Each row is a point on a tangle of strands that fork and nearly touch. The rows are in no order.
In the rows, zero is written as 128.
Points whose rows are less than 123 apart are linked; no others are.
z_225: [178 152 194 143 161 108 136 107 112 129 184 175 131 191 139 139 111 153
 115 160 119 147 162 103 191 147 115 160 144 165]
z_306: [147 112 128  84 101 129 132  45 107  95 125 187 177  97 144  89 178 148
 180  76 118 128 137  97 146 158 150  88 175 148]
z_867: [ 99 115 122 121 134 217  99  96 108 131 130 119 138  97 113 141 139  82
 110 127  90 146  72  95  92 126 108 106 128 105]
z_19: [154 161 132 105 117 128  85  98 142 101 124  91 139 105  96 210 107 158
 179 129  91 115 174 147 141  89 148 100 126 146]
z_167: [163 157 118 140 102 170  93 117 167 101 127 112  98 171 108 204  92 142
  89 139  80 140 170 173 144 105 139 161 117 172]
z_108: [120 108  57 107 117 195  94  85 122  97 115 124 170  85 100 150 117 123
 159  76  92 132 154 171 115 116 153  95 146 122]
z_505: [145 143 111 132 120 137 100  69 115 105 153 144 146 130  88 149  86 157
 189 107 158 140 198 137 111 129 125 112 155 197]
z_703: [119 110 125 113 142 145 124 108 136 109 122 100  68 106 113 136 173 134
  95 158 138  94  63 120 124 139 102 136 114  94]
z_292: [107 121 114  78 137 202 127  84 115 135 132 130 145  86 129 132 174 110
 144 100  95 139  86 109 116 132 106  89 136  94]
z_176: [ 99 112 131 147 129 165  96 187 154 113 120 114  83 103  89 166 141 104
  55 137  99  85  65 139 101 109 135 130  83  90]
z_171: [143 125 162  89 105 107 174 127 116 128 124 188 187 120 149 106 135 125
 168  86 122 163 152  84 139 145 126  95 125 118]
z_146: [118 110 168  97  96 118 185 137 127 153 132 169 156  99 150  92 151 106
 147 115 157 157 120 105 127 158 125 105 125 101]
z_276: [ 92 129 146 123 124 103 146 112 159 128 109 150 123 111 177 116 164  91
 121 120 173 166  89  97  81 122  99 118 153  89]
z_47: [117 164 187 188 151  90 136 150 122 163 161 131 110 154 160 118  89 132
 103 156 137 161 126 100 129 121 134 155 129 109]
z_629: [146 140 171 117 189 112 148 124 103 126 133 167 135 146 134  92 141 135
 110 149 109 134 123  82 184 156  95 135 118 124]
z_830: [120 160 144 144 117 119 125 180 172 127 132  87 128 123 128 218  69 106
 132 148  95 114 175 150 128  90 154 145  85 123]
z_878: [107 106  66 133 128 159  87  98 146  99  96 143 131 105 126 119 141 127
 105  86 125 134  96 172 122 121 117 134 123  91]
z_216: [126 144 117 123 105  86 133 148 150 135  94  65 159 122 164 168 103 109
 174 134 141 134 165 109 129  94 166 123 127 104]
z_262: [ 81  65 153 148 152 177 103 143 152 137 118 123 104  79 111 122 192 107
  78 132 109  77  46 102 115 153 116 139  82  79]
z_916: [169 103 128 128 149  48 202 157 129 155 162 138 107 141 158  95 131  97
 115 163 197 118 122  77  99 145 132 114 165  97]
z_627: [143 153 126 102  85  92 154  96 119 109  90 115 116 111 167 112 146 118
 141 110 135 172 103 114 131 112 140 118 141  79]
z_23: [105 155  64 118 100 175  90 147 157  90 111  83 140 113 107 189 101 109
 165 132 119 130 137 199 127  79 188 111  86 157]
z_223: [129 144  73 135 141 198  84  82 107 114 137 148 139 142 100 130 114 153
 104 107 102 104 142 146 105 152 109 102 130 166]
z_877: [159 103 142 139 148  94 158 157 107 147 124  70  72 136 133  79 160 119
  73 154 113  47  81  91 117 162 115 145 103  79]
z_478: [169 114 159 133 144  96 148 126 116 118 145 131  67 163 150 100 137 179
  79 160 140  90 119 133 165 166 116 135 131 143]
z_724: [132 132 134  99 102 136 109  54 121  92 123 166 141  89 157  97 158 134
 146 103 127 139 114 115 129 152 138 103 165 129]
z_289: [192 152 142 122 122  78 137 128 112 135 137 161 159 145 110 128 115 166
 197 108 136 159 174 123 164 110 158 112 124 168]
z_160: [118 116 111 169 105 147 159 171 154 167 141 116 101 176 103 154  98 150
  94 140 179 142 135 191 102 126 133 154 110 163]
z_845: [150 164 118 114 117 161 103 123 139 113 134 115 139 162 118 153  76 162
 111 132  82 136 176 152 155 116 128 145 130 154]
z_995: [125 159 120 152  97 129 122 191 181 109 113  54 103 133 113 204  90 113
 137 160 127 125 139 168 113  95 145 147  65 127]
z_470: [ 95 112  83 140 165 224  87 125 144 156 144 104 140 115  74 177 111 114
  81 101 112 128 104 155  92 108 124 129 131 138]
z_315: [152 128 147 143 120 171 136 184 122 168 139  68  66 155 105 144 111 151
  54 152  74 106 101 158 140 140 113 162  97 108]
z_221: [ 92  98 151 149 163 173 112 122 107 187 153 169 120 149 124  91 154 138
 101 119 150 103  83 110 128 179  81 144 120 172]
z_195: [140 175 152 161 122 163  95  78 102  87 167 162 151 151  99 126  92 137
 124 110  90 136 168 102 165 145 129 157 139 189]
z_712: [ 98 135  64  83 102 171 117 111 133 121 117 111 129 120 128 119 136 141
 180 115 175 175 134 169  93 113 136  99 173 132]
z_801: [135 139 150 124 170 115 162 140 109 119 150 191 129 160 139  99 117 118
 139 141 152 147 128 117 168 150  81 150  98 120]
z_46: [ 92 110 133 118 139 146 137 112 120 149 139 167 104 129 138  71 145 125
 101 117 159 135  77 114 132 181 123 127 133 134]
z_184: [161 134 149 148 103  76 122 124 142 130 131 178 133 127 115 149  85 154
 160 122 154 126 181 161 154 123 145 127 136 173]
z_593: [130 109 117 144 110 165 115  91 112 134 103 129 150 141 126 124 126 138
 119 136 128 155 102 116 111 149 108 121 151 146]
z_827: [ 97 148  86  83  90 121 128 147 158 124 108  85 137 124 163 110 122 128
 186 130 177 169 157 160 114  74 146  97 163 124]
z_780: [134 201 140  80  98 116  94 133 142  80 109 126 156 110 110 153 103 113
 195 148 127 136 206 152 162  91 136 118 147 179]
z_705: [166 108 110 115 138  94 167 170 119 133 109  55 100 130 109 155 129 124
 110 137 109  75 111 119 114 112 102 124  92  51]
z_200: [140 121 128 101 117  65 197 143 136 131 123  89 145 115 157  78 103 123
 142 122 149 133 148 106 139 119 150 152 129  64]
z_319: [161 117 147 162 107  86 123 118 143 107 117 137 112 131 115 160  98 167
 139 149 139 122 160 127 136 129 123 138 123 133]
z_141: [132 106  71 105 103  87 139 144  99 120  97  92  85 106 113 139 127 187
 177 115 123  97 129 182 119 114 143  96 120  87]
z_592: [171 127 112 120 114  98 144 179 131 124  98  59  85 156 112 157 105 166
 140 147 120 107 143 160 129 120 106 132  82 101]
z_190: [179 116 133  81 104  34 168 156 135  94 118 135 133 125 155  99 146 129
 195 133 180 162 186 108 134 102 136 119 185 127]
z_426: [143 132  68 108 102  63 189 162 107 140 113  85 132 128 157 123 138 136
 197 136 169 140 158 164 116 106 180  80 125 112]
z_884: [141  99 118 142 133 148 100  64 109 135 140 188 175 141 134  72 133 161
 156  91 131 129 138  95 120 189 117 112 151 169]
z_709: [ 89  93 148 141 157 212  88 131 140 152 123 131 112 104 120 120 189 116
  52 142  94  74  48 123 129 160 120 133  89 137]
z_743: [110 172 184 140 155 113 117 112 121  90 142 164 154 121 135 135 109 120
  97 177  87 141 162  91 173 108 116 178 143 145]
z_647: [132 130 168 144 129 126 104 111 137 120 152 139  75 155 142 113 127 135
  63 163 130 115 103 115 148 152 129 171 131 150]
z_339: [ 97 158 171 126 131 147 154 185 117 159 147 111 134 150 124 135  93 122
  90 183  94 131 129 118 140 118 119 171 123 125]
z_139: [144 104 105 126 142 149 127 197 111 152  77 103  81 135 104 124 147 136
  56 128 105  75  90 175 142 147  78 125  94 112]
z_125: [122 103 115 140 130  99 194 131 147 148 133 109 118 131 128 136 111 104
 110 141 166 131 133 152 134 135 134 169 126 126]
z_418: [150 128 122 110  62 105 147 152 108 139 132 179 150 120 162  99 126 128
 196 116 167 171 164 134 106 133 171  66 164 154]
z_681: [111 163 174 107 134  89 127 116 131  92 126 135 135  94 162 106 110 109
 110 162 109 140 143  77 155 114 137 155 140  90]
z_739: [ 80 131 112 140 149 165 111  70 148 123 130 176 123 102 145  90 151 108
  95 118 142 138  81 126 117 155 134 141 126 139]
z_779: [176 181 134 116 126 148 114  74  99  89 154 163 194 142  91 113 108 157
 160 109  88 152 170  81 161 141 115 119 133 177]
z_442: [ 99 160  88 131 101 167 112 130 160 116 114  86 176 122 127 184  87  85
 169 122 143 155 161 169 119  90 166 127 108 173]
z_829: [179 156 137 143 133 128 123 138 113 138 139 144  64 167 122 129 102 185
 105 128 128 118 153 167 164 168 122 141 126 156]
z_468: [180 112 158 137 159 141  98  72 122 115 190 205 151 159 118 112 115 157
 121 117 151 122 166 106 156 177 135 131 169 203]
z_532: [138 129 120  82  77  84 183 150 155 134 110  76 159 104 172 157 141 106
 171 133 128 145 166 119  96  80 149  89 138 103]
z_464: [117 115 161 173 143 147 128 137 100 184 139 160  86 137 122 118 148 156
 108 135 125  87  99 125 115 182 104 123 103 165]
z_313: [138  69 104  85 137 125 146 128 105 117  97  87  92  85 129 111 227 128
 140 121 121  69  67 125 127 142 120 102 110  50]
z_337: [163 145 190 120 148 118 140 116 139 123 171 166 128 152 113 146  91 142
 122 169 141 126 165 126 173 130 116 152 167 190]
z_473: [170 127 118 106 107  81 160 150 116 146 102  72 126 157 126 126 110 177
 149 156 135 144 151 131 144 123 133 116 127 111]
z_979: [123 139  84 128 151 215  67  88 140 118 155 108 145  91  82 180  97 102
 138  95 111 122 130 145 116 113 129 107 130 116]
z_655: [130 137  80  96 108 182  79 157 150  96 125  93 105 108  95 173 103 124
 127 133 105 125 133 167 131  89 140 123  82 117]
z_875: [150 185 109  92 104 107 106  81 125 110  89 134 196 122 149 148 131 100
 221  85 118 164 183 121 139 100 167  86 150 162]
z_303: [162  92 130 116 111  72 150 123 136  89 133 173  93 128 167  65 167 122
 148 169 201 136 118 109 131 159 132 116 149 149]
z_512: [124 132 123 142 126 154 115 127 158 133 147  83  67 123  92 180 112 145
 100 138 126 120 121 182 116 131 159 151 118 125]
z_710: [112 173 165 126 131 156 105 157 114 144 160 123 149 177 130 147  66 141
 106 170  87 149 163 116 144 115 117 159 136 141]
z_745: [155 175 111 119 118 135 113  82 116  90 114 137 226 138 123 140 104 102
 208  75 117 159 204 102 130 106 139  91 158 188]
z_392: [ 81 186 147 174 159 121  89 116 148 106 150 153 159 141 119 152  85  92
 109 138 106 153 161 118 137  95 124 165 148 161]
z_136: [123 141 120 138 113 106 129 115 139 134 126 156 151 119 123 126  80 104
 140 124 163 154 169 160 144 117 169 135 144 169]
z_581: [138 142  94 108 121 130  99 102 125 123 131 114 138 110 104 172 102 177
 205 118 136 134 186 165 130  98 141  92 145 150]
z_317: [134 110 149 190 126  78 159 183 152 125 143 109  69 161 121 132 124 145
  67 149 153  83 121 118  86 147 109 171 104 127]
z_517: [125  85 166 120 155  72 154 146 129 157 143 131  97 148 175  75 154  93
  96 170 191 137  86  77 119 157 103 138 159 106]
z_407: [127  79 104 129 107  85 147 125 143 135  85 127 130 119 142 127 142 135
 155 116 156 140 156 166 105 103 131 112 123 113]
z_16: [102  85 152 139 169 129 139 159 134 147 121  88 105  86 122 115 181  86
  87 110 112  68  55  88 103 146  98 163  81  60]
z_788: [102  89  45  57 104 176 111 135 135 111  93 103 169  81 136 131 134 120
 177  91  96 124 161 190 104  84 164  96 144  97]
z_92: [ 99 123 106 149 107 195 118 148 164 144 142 109 124 166  90 184  84 136
 127 108 144 143 154 185 110 119 123 149 111 170]
z_970: [ 96 144 137 163 108 187  65 131 154 105 143 108 142 127 107 187  74 120
  88 135  87 140 134 127 112 114 157 165 127 156]
z_672: [127 147  81 113 103  91 110 145 155 100 108  59 125 117 137 177 109 143
 203 127 153 108 200 199 148  89 207 122 117 150]
z_843: [101 133 109 115 109 159 131  90 151 107 111 128 164 104 127 142  92  77
 145 131 135 153 142 157 135 100 159 153 141 157]
z_327: [119 133 112  65 138 130 137 127 117 108 123 119 123  90 115 113 136 146
 159 116 120 134 140 148 142 121 114  92 121 102]
z_687: [133  99 111 143 150 180 101 171 125 131 100 130  88 125  84 112 153 123
  73 103  82  87  86 161 153 162  99 144  75 101]
z_30: [118 118 109 121  72 122 153 142 116 118 103 149 119 105 143  84 138 163
 133 136 143 138 114 140 134 158 161 101 138 132]
z_323: [139  85 155 144 164  91 169 166 113 193 131 108  92 155 166  77 176 118
  71 153 181 101  74 105  95 170 106 131 139 119]
z_748: [ 75 118 123 138 136 161 135 153 160 142 110 114 123  89 113 148 142 116
  84 125 119 123  84 150  85 107 141 124 114 108]
z_813: [128 187 147 132 103  70 139 180 145 109 138 104 129 146 133 115  72  98
 136 165 168 163 174 131 141 115 145 169 123 138]
z_148: [176 120 151 120 116  67 164 145 116 161 124 142 138 145 150 105 120 157
 139 147 151 145 127 107 136 144 139 106 141 124]
z_811: [139  88  52 106 128 132 112 108  86 145  96 102 116 135 119 122 154 176
 186  97 126 137 128 182 130 102 130 102 136 100]
z_935: [118 214 128 134 129 145 105  97 125 114 129 130 204 122 116 143  82 105
 177  92  91 143 201 101 148 108 147 126 127 167]
z_32: [118 108 102  72  96 147 159 128 134 119 109 122 185 115 150 137 144 113
 211  84 130 170 182 145 119  91 131  91 128 101]
z_24: [156 196 128 117  86  77 117 140 137 122 120 141 194 131 156 140 110 110
 241  99 167 180 195 133 160 102 177  89 150 187]
z_840: [ 76  98  95 175 155 205 107 118 120 180 106 120 138 138  96 144 134  97
  67 107  94 136  54 142  86 129 118 122 125 142]
z_863: [142 120 166 195 116  72 136 161 158 133 131 136  91 158 129 146 104 153
 102 138 147 119 158 137 106 146 129 145 116 138]
z_690: [188 164 153 118 126  84 100  88 123  78 149 212 158 122 103 110 124 125
 173 118 153 167 173 102 151 125 126 111 181 185]
z_255: [ 80 152 158 166 153 105 141 152 131 124 159  80  96 137 134 125 113 106
  69 163 129 126  95  88 114 114 129 203 120  72]
z_618: [ 81 120  88 105 116 164 133 112 125 166 124 135 121 119 153  91 137 132
 137 105 169 182 112 151  98 126 115  98 158 118]
z_209: [116 115 133 139 138 150 124 131 101 180  88 128 137 113 131 125 155 119
 100  86  92 121  71 119 117 151  90 115 106  86]
z_665: [125 133 160 174 170 167  75  91 144 116 147 154 142 150 121 169 101 127
  83 132  64 118 134 128 153 123 113 192 111 136]
z_682: [102 134 152 157 168 171  89 100 162 125 170 152  70 144 116 122 130 156
  54 166 143 106 107 141 135 154 111 170 126 169]
z_233: [ 58 110 144 166 147 156 157 154 144 184 130 110 124 115 120 105 168 117
  68 119 145 130  62 129  83 133 126 139 132 117]
z_181: [109 129 137 137 131 128 133 131 144 153 131 115 151 121 100 169  87 120
 148 107 134 133 147 117 113 117 112 132 123 100]
z_453: [121 157 139 135 137 133 155 195 126 153 133  74  98 165 126 150  88 135
  55 170  96 127 123 139 132 123 145 161  92 118]
z_402: [139 101 148 150 151 115 150 170 129 151 122  62  96 111 112 140 142 124
  69 149  91  65  87  96 115 134  98 164  94  58]
z_955: [107 124 135 180 133  90 169 187 111 186 102 102 117 133 129 122 126 110
  88 131 111  97  93 126  90 141 123 122  83  95]
z_765: [136 132 146 147 141 180  85  74 135  57 142 160 138  96  99 169 110  94
 100 127  62 113 128 128 166 125 128 174 118 148]
z_842: [117 119 154 168 156 165 126 217 112 162 129  86  87 156  97 154 149 104
  37 167  70  87  72 148 139 131  98 180  89  97]
z_257: [120 124 125 134 154 188  88 167 138 121 146 112  85  98  76 141 131 129
  63 125  82  90  73 148 132 130 102 145  75  90]
z_40: [134 103 180 126 136  64 194 153 136 118 133 120 130 121 147 106 146 109
 127 160 144  90 131  79  98 134  82 152 121  77]
z_421: [165 164 131  91 108  83  96 112 132  91 136 189 158 125 121 105 132  98
 217 102 186 155 191 131 144 107 158  88 221 187]
z_729: [131 169 109 108 130 183  80 139 150 149 137  69 157 149 117 191  52 144
 151 120 101 120 195 163 154  98 153 133 113 159]
z_932: [146 176 118  93  87 104  80 141 132  64 110  78 135  93  97 181 127 130
 195 139 110 112 179 142 149  93 150 103 115 128]
z_6: [124  91 168 130 153 105 152 138 119 182 143 169 141 142 176 102 141 102
  87 181 155 140 105  86 136 136 118 131 149 136]
z_640: [101 134 136 145 158 204  76 127  98 145 148 119 132 101 116 161 143  82
  88 132  53 139  59  86 134 117 128 140 105  81]
z_977: [120  79 111 155 110 118 146 173 105 176 100 132  81 137 126  81 164 151
 101 134 160 104  72 161 112 160 100 121 141 143]
z_649: [124 167 151 173 143 162  88  90  83 118 171 178 177 178 126 109  92 119
 117 126 100 150 154  78 134 144 111 158 150 168]
z_613: [131 156 139 152 153 100 132 101 119 157 145 180 111 128 155 133 110 119
 118 142 127 147 120 110 117 144 136 101 123 158]
z_104: [ 99  66  62  92  94 192 111 146 111 144  87 110 153  94 135 125 162 123
 140  83  98 141 107 175  91  97 135  72 140  96]
z_846: [163 135  78 138 155 151 107 103  93 151 119 145 128 162  98 103 111 182
 133  85  89 121 149 154 147 155 117  90 117 160]
z_410: [118 197 145 122  98 104 125 170 166  93 122  90 160 131 141 137  92  97
 170 148 147 127 198 148 158  99 167 151 126 180]
z_21: [170 139 135  70  93 105 151 109 122 110 150 193 187 141 164  95 165 121
 205  76 140 200 179 102 131 112 130  66 192 148]
z_121: [136 121 112 159 122 128 141 158 110 192 100 100 112 139 121 133 118 130
 115  97 106 136  89 154 122 135 110 118  99  93]
z_628: [143 132 122 129 112 176 116 109 141  70 131 137 122  93  86 185 119  93
 133 139  73 113 132 149 160 121 148 148 109 152]
z_237: [ 98 116 104 150 101  83 171 116 153 124 108 106 106 120 170 107 177  89
  97 127 163 142  68  97  81 142 143 143 131  79]
z_281: [114  84 100 110  87  67 146 138 126 125 113 143 100 115 192  85 182 138
 146 120 186 144 129 140  71 118 126  99 181  99]
z_582: [162 122  97 117 121 126 116 134 109 133 102 139  95 149 104 134 112 202
 130 113 122 108 141 180 154 158 111  98 115 127]
z_316: [173  68 119  97 114 100 163 124  77 152  92 157 118 135 143  66 178 172
 150 101 143 112 100 135 150 164 124  90 139 109]
z_856: [173 138 189 111 162 100 129 105 107 131 159 183 154 144 130 105 141 172
 120 148 112 130 123  86 178 157 133 111 125 158]
z_893: [147  84 129 104 109 116 142 124  84 144  80 104 109 120 149  75 203 153
 135 112 119  85  77 124 141 176 106 119 113  95]
z_363: [155  94 143 121 142 137 107  92  97 155  95 140 127 127 150 110 157 142
 130 118 119 104  69  97 148 161  86 118 107 102]
z_25: [ 67 162 164 167 158 120 118 125 130 155 150 123 136 135 148 118  97 102
 108 139 118 167 124  79 134 115 133 186 122  91]
z_213: [ 98 136 134 158 154 157  90 217 172 152 134  74  92 140  85 193 113 110
  49 140  80 107  86 140  90  88 152 142  96  83]
z_590: [151 152  75  89 127 172 119  70  95  85 128 137 217 135 105 135 132 108
 193  88  77 136 180 104 116 122 111  80 135 145]
z_641: [103 113 162 180 179 160 127 173 132 162 138 120  81 170 137 130 159 120
  32 165  93  90  74 123 137 145 116 184 101 135]
z_173: [115 121  94  83 132 154 137 138 134  86 109 129 113  98  91 153 124 128
 149 130 132 120 147 187 122 112 109 100 108 118]
z_297: [115 125 126 150 136 139 113 177 188 152 147  59  79 132  88 197  97 140
  75 131 125  93 105 159  82  98 141 155 101  97]
z_872: [150 163 175 102 104  54 145 138 151  92 131 130 168 124 140 110 118 119
 165 142 152 154 187  94 162 112 139 138 175 123]
z_974: [136  89 112  68 151 170 139 108 119 124 125 101 107  78 121 144 176 116
 138 125 113 101  76 122 128 128 110 107 125  63]
z_962: [ 98 127 156 153 191 218 101 107 110 131 170 155 129 153  99 162 148 113
  76 140  74 103  85 104 128 138  85 145 108 149]
z_726: [191 117 128  96 131  62 157 130 110 140 149 157 150 143 141 100  98 155
 177 109 165 161 177 141 170 110 191 103 151 167]
z_273: [149 152 126  89  96 101 111  70 135 115 105 125 157 102 158 106 139 129
 161 106 151 172 128 118 135 120 145 120 177 111]
z_425: [106 168 130 129 141 143 106  94 131 136 144 141 192 124 120 130  69 108
 166  95 125 157 173 101 123 120 121 122 131 137]
z_572: [118 117  79 116 120 184  96 154 157 159 118  66 147 155 112 173  74 156
 141 116 120 124 177 199 126 108 150 125 118 155]
z_115: [ 74 134 135 144 151 108 176 200 147 162 124  89  99 137 130  76 163 106
  46 139 166 111  67 113  66 136 127 136 147  94]
z_385: [132 122 115 100  62  97 167 160 121 128 124 146 109  99 161  75 145 143
 164 130 180 151 140 122  92 127 165  79 162 137]
z_434: [110 122 135 190 146  77 173 164 167 123 149  91  82 149 104 140 139 121
  42 157 156  59 100  97  69 126 133 174 122 100]
z_98: [127 156 121  91 112 140 147  76 130 113 143 180 176 127 153 100 136  92
 172  97 157 175 173 120 106 119 120  76 187 161]
z_159: [165 118 154 126 131 136 138  46 112 108 155 205 199 121 137  85 162 142
 165  80 112 138 149  70 145 171 152 105 156 164]
z_444: [135 148 160 163 159 141 125  97 102 158 131 168 114 120 114 144 115 155
 101 129 104 105 115 124 130 158 129 103 108 153]
z_271: [154 110 133  94 117  81 124  84 137  91 123 148 104 108 146 101 159 156
 132 170 173 122 110 122 148 139 117 140 159 135]
z_283: [144 105 119 106  96  44 146 122 141 113 106 151 150 117 171 131 138 145
 182 119 169 159 175 131 119  93 135  99 153 115]
z_931: [ 70 111 146 134 186 196  75  99 129 104 143 158 112 116 125 135 163 113
  96 151  94  85  75  92 126 153  85 133  94 129]
z_750: [106 134 158 185 187 191  73 112  87 158 159 140 109 185 146 137 143 128
  49 144  47 104  83 108 157 153  93 157  90 162]
z_883: [135 120 156 109 129 179 125  64  94  97 142 163 174 105 105 144 147 122
 131 130  78 129 130  93 140 145 110 119 123 146]
z_897: [105 140 161 190 162  79 167 187  95 184 133 123  94 139 147  86 132 107
  78 148 123 103  76  95  91 150 131 150  91 107]
z_660: [118  76 134 142 156 133 120 171 119 163  92  89  71 133 125  98 203 124
  55 123 122  47  47 156 133 155  83 130  94 121]
z_684: [159 110 157 144 174 156  82  75 121 140 185 186 103 166 145 112 125 157
 115 152 152 102 124 109 150 193 120 151 133 197]
z_819: [107 103  83 154 141 215  77  97  92 114 109 151 129 125 106 101 146 127
  98  97  97  93  81 135 107 174 103 107 114 150]
z_537: [168 173 176 105 105  59 126 147 144 117 161 153 170 116 145  96 111  77
 193 109 183 198 172  78 146 104 148 130 192 156]
z_86: [152  94  92 117  97 131 125 124  95 128 117 112  62 120  96 158 134 195
 147 130 104  96 120 193 151 128 139 109 105 116]
z_295: [135  92  98 117 104  77 185 137 136 134 117  67  91 106 131 122 163 113
 125 134 149  90 119 121  91 108 121 141 120  53]
z_106: [100 147  84  99  93 103 104 133 148  92 107  80 135 106 141 141 121 126
 227 122 178 147 187 176 155  79 184 109 152 165]
z_930: [129 121 130 112 149 119 118  84 144  91 129 139  85 112 135 135 162 145
 134 181 153  98  94 135 157 147 101 135 117 135]
z_988: [109  90  98 135 122  99 198 166 159 132 126  60  98 123 116 141 129 101
  88 156 153  98 108 141  90 100 145 150 125 110]
z_918: [103 118  71 155 110 108 110 130 156 106  76 112 109 128 128 129 119 135
 126 110 142 128 113 176 109  99 129 130 109  96]
z_825: [114 156 117 146 105 106 151 206 160 109 113  45 123 153 128 142  80 114
 117 165 153 124 172 141 114 102 152 164 108 140]
z_906: [ 88 109 131 160 157 138 151 147 151 131 142 134 119 146 114 128 113 100
  71 148 150 148 103 148 133 127 136 187 108 130]
z_858: [155 100 106  80 114 113 139 116 104 104 119 177 148 130 111  99 128 172
 188 115 179 145 154 138 140 134 116 100 173 150]
z_890: [106 126 157 152 128  83 147 147 174 152 113  74 142 104 142 162 104 104
 143 128 134 116 140 102  92  97 131 160 125  77]
z_37: [106 146 127 123 135 141  89  60 145  90 110 165 142  89 158 112 131 103
 115 119 113 141 115 102 120 122 129 131 135 138]
z_623: [133 142 106 138 108 132 122 198 130 186 100  53 112 148 121 168 103 153
 145 105 127 122 130 175 117 110 130 113  79 108]
z_528: [136 125 121 159 150 180 101  74  78 121 164 178 172 172 131  75 123 126
 114 100 130 150 137  68 113 178 104 125 153 170]
z_416: [129 127 121  78 126 139 158 122 113 129 115 154 185 105 114 113 130 137
 160  91 110 145 162 133 149 120 111 100 123 107]
z_252: [143 138 185 177 165  51 168 147 113 134 172 156 109 141 159  92 114 111
 113 156 153 117 112  77 137 148 135 152 128 120]
z_481: [144  95 152 109 109 157 136 102 111 102 121 136 151 111 103 169 133 118
 134 136  84 115 131 123 155 137 125 128 101 132]
z_661: [150 161 116  97 116 199 102  66 107 109 137 128 176 103  90 159 119 124
 168  89  73 132 133  85 125 137 113 102 119 127]
z_126: [135 126 129  69  92  72 168 126 138 104  84 116 167 101 172 148 163 138
 203 101 121 142 165 125 123  81 146  82 143 100]
z_518: [128 141  67 141  97  55 154 173 139 122 108  45 104 130 146 143 106 146
 188 137 176 112 178 172 108  84 197 119 109 130]
z_131: [ 84 102 161 192 186 149 127 125 133 140 155 162 128 151 128 117 139 111
  55 156 106 120  91 126 152 133 116 185  95 143]
z_483: [137 126  73  87  92  85 165 164  81 107 101  72  92 119 136 129 154 177
 212 163 128 134 149 180 134  88 172  99 117 103]
z_415: [175 124 155  80  94  70 180 131 125 133 141 186 175 127 150  87 168 126
 200  68 157 183 148  83 138 134 135  92 145 132]
z_734: [118 152 158 129 110  94 132 116 128 121 106 146 131 109 167  77 124 127
 102 136 112 140  99  86 133 145 141 135 134  82]
z_609: [131  64 108  83 142 112 169  95 120 133 125 164 131 124 185  66 190 144
 143 131 153 122 114 152 150 146 122 102 150 122]
z_614: [152 133 117  83 109 108 118 102 110  86 147 170 155 103 124  98 144 173
 229 110 176 141 197 135 154  91 142  90 186 163]
z_455: [100 144 187 192 164  82 156 175  90 158 169 150  87 159 145  90 142 120
 100 168 132 103  78  73 136 159 104 145  93 111]
z_399: [101 137 166 177 151 137 105 150 155 133 144  83  85 146 109 179 115 125
  61 160  98 122  93 115 128 104 123 209 109  82]
z_413: [123 138 126 121 115 145 138  93 131 109 143 196 156 143 149  89 133  93
 161 112 165 195 131 106 128 130 107 115 159 150]
z_308: [166 148 165 129 131  65 139 110 112 136 139 197 133 116 157  99 134 139
 145 147 151 160 133  99 144 141 148  98 148 141]
z_666: [120  75  60 118 115 192  89 118 107 122  89 142 130 115 123 109 165 125
 121  87  93 105  89 167 126 131 109  91 116 109]
z_981: [114 106 137 158 164 139  77  90 148 137 114 127 121 136 124 148 115 126
  97 125 101 125 103 123 131 137  94 163 119  83]
z_39: [ 96 124 134 149 120  94 183 173 136 134 116  75  97 138 154  92 161  85
  70 142 159 120  67  68  63 133 120 155 136  67]
z_994: [200 170 182 118 133  56 102 122 120  98 170 192 156 133 108 110  94 116
 180 115 177 195 166  83 172 137 148 115 193 186]
z_611: [ 69 159 171 188 144 153 114 142 146 106 165 115 112 171 107 166 103 119
  78 169 113 145 123 123 135  79 115 212 121 129]
z_462: [ 97 203 135 169 141 170  78 114 140 102 164 131 156 147 100 190  76  99
 121 130  75 135 175 127 135  99 132 156 108 173]
z_686: [100  85 135 146 159 121 158 175 118 177 109 111  78 142 135  93 171 131
  68 147 158  79  60 134 107 160  79 135 104 129]
z_657: [131 140 134 142 137 171 115 122 116 149 135 135  84 122  86 179 101 145
 118 123 111 110 109 154 127 149 116 127 107 137]
z_110: [127  52  93 102 112  94 161 117 130 154 116 187 133 127 202  77 176 118
 151 106 165 147 117 152  98 140 125  74 163 124]
z_939: [158  94 133  98 131  69 187 130 132 118 116 110 127 115 156  93 161 125
 128 138 140 103 125 101 136 136 119 140 136  56]
z_818: [146 118 119 137 137 148  97  49 117 114 158 182 154 124 106 116 107 160
 160  95 149 110 159 121 125 172 114 133 167 169]
z_61: [ 96 117 116 162 163 183 120  96 120 167 124 150 160 157 112 126 125 104
  86 128 118 154  94 116  95 131  82 137 124 149]

Follow the links from the first point to the second, and from the first to the third. Name the last point that the two ways share.
z_628 / z_108 / z_98 => z_126
z_173 / z_745 / z_537 => z_126
z_581 / z_257 / z_473 => z_444
z_453 / z_724 / z_385 => z_592

A fork is a point with three links, a tip a point with one. Leave the first point through the second and follow the links. Name the first fork or tip that comes.
z_818 / z_505 => z_830
z_125 / z_906 => z_845
z_611 / z_399 => z_121
z_970 / z_462 => z_724
z_593 / z_61 => z_666

A fork is a point with three links. Follow the links from the first point to the second and name the forks in between, in order.
z_416 / z_994 => z_126 z_283
z_743 / z_46 => z_724
z_399 / z_709 => z_121 z_592 z_705 z_402
z_825 / z_444 => z_818 z_884 z_724

Name the points in between on the shortest way along the links from the first point to the second, in order.
z_216 / z_184 => z_532 z_126 z_32 z_416 z_327 z_173 z_655 z_23 z_442 z_843 z_136
z_582 / z_883 => z_846 z_223 z_819 z_666 z_878 z_918 z_407 z_283 z_126 z_532 z_216 z_890 z_181 z_425 z_935 z_745 z_590 z_661
z_308 / z_233 => z_613 z_444 z_657 z_512 z_297 z_213 z_176 z_748
z_684 / z_739 => z_468 z_818 z_884 z_159 z_306 z_724 z_37
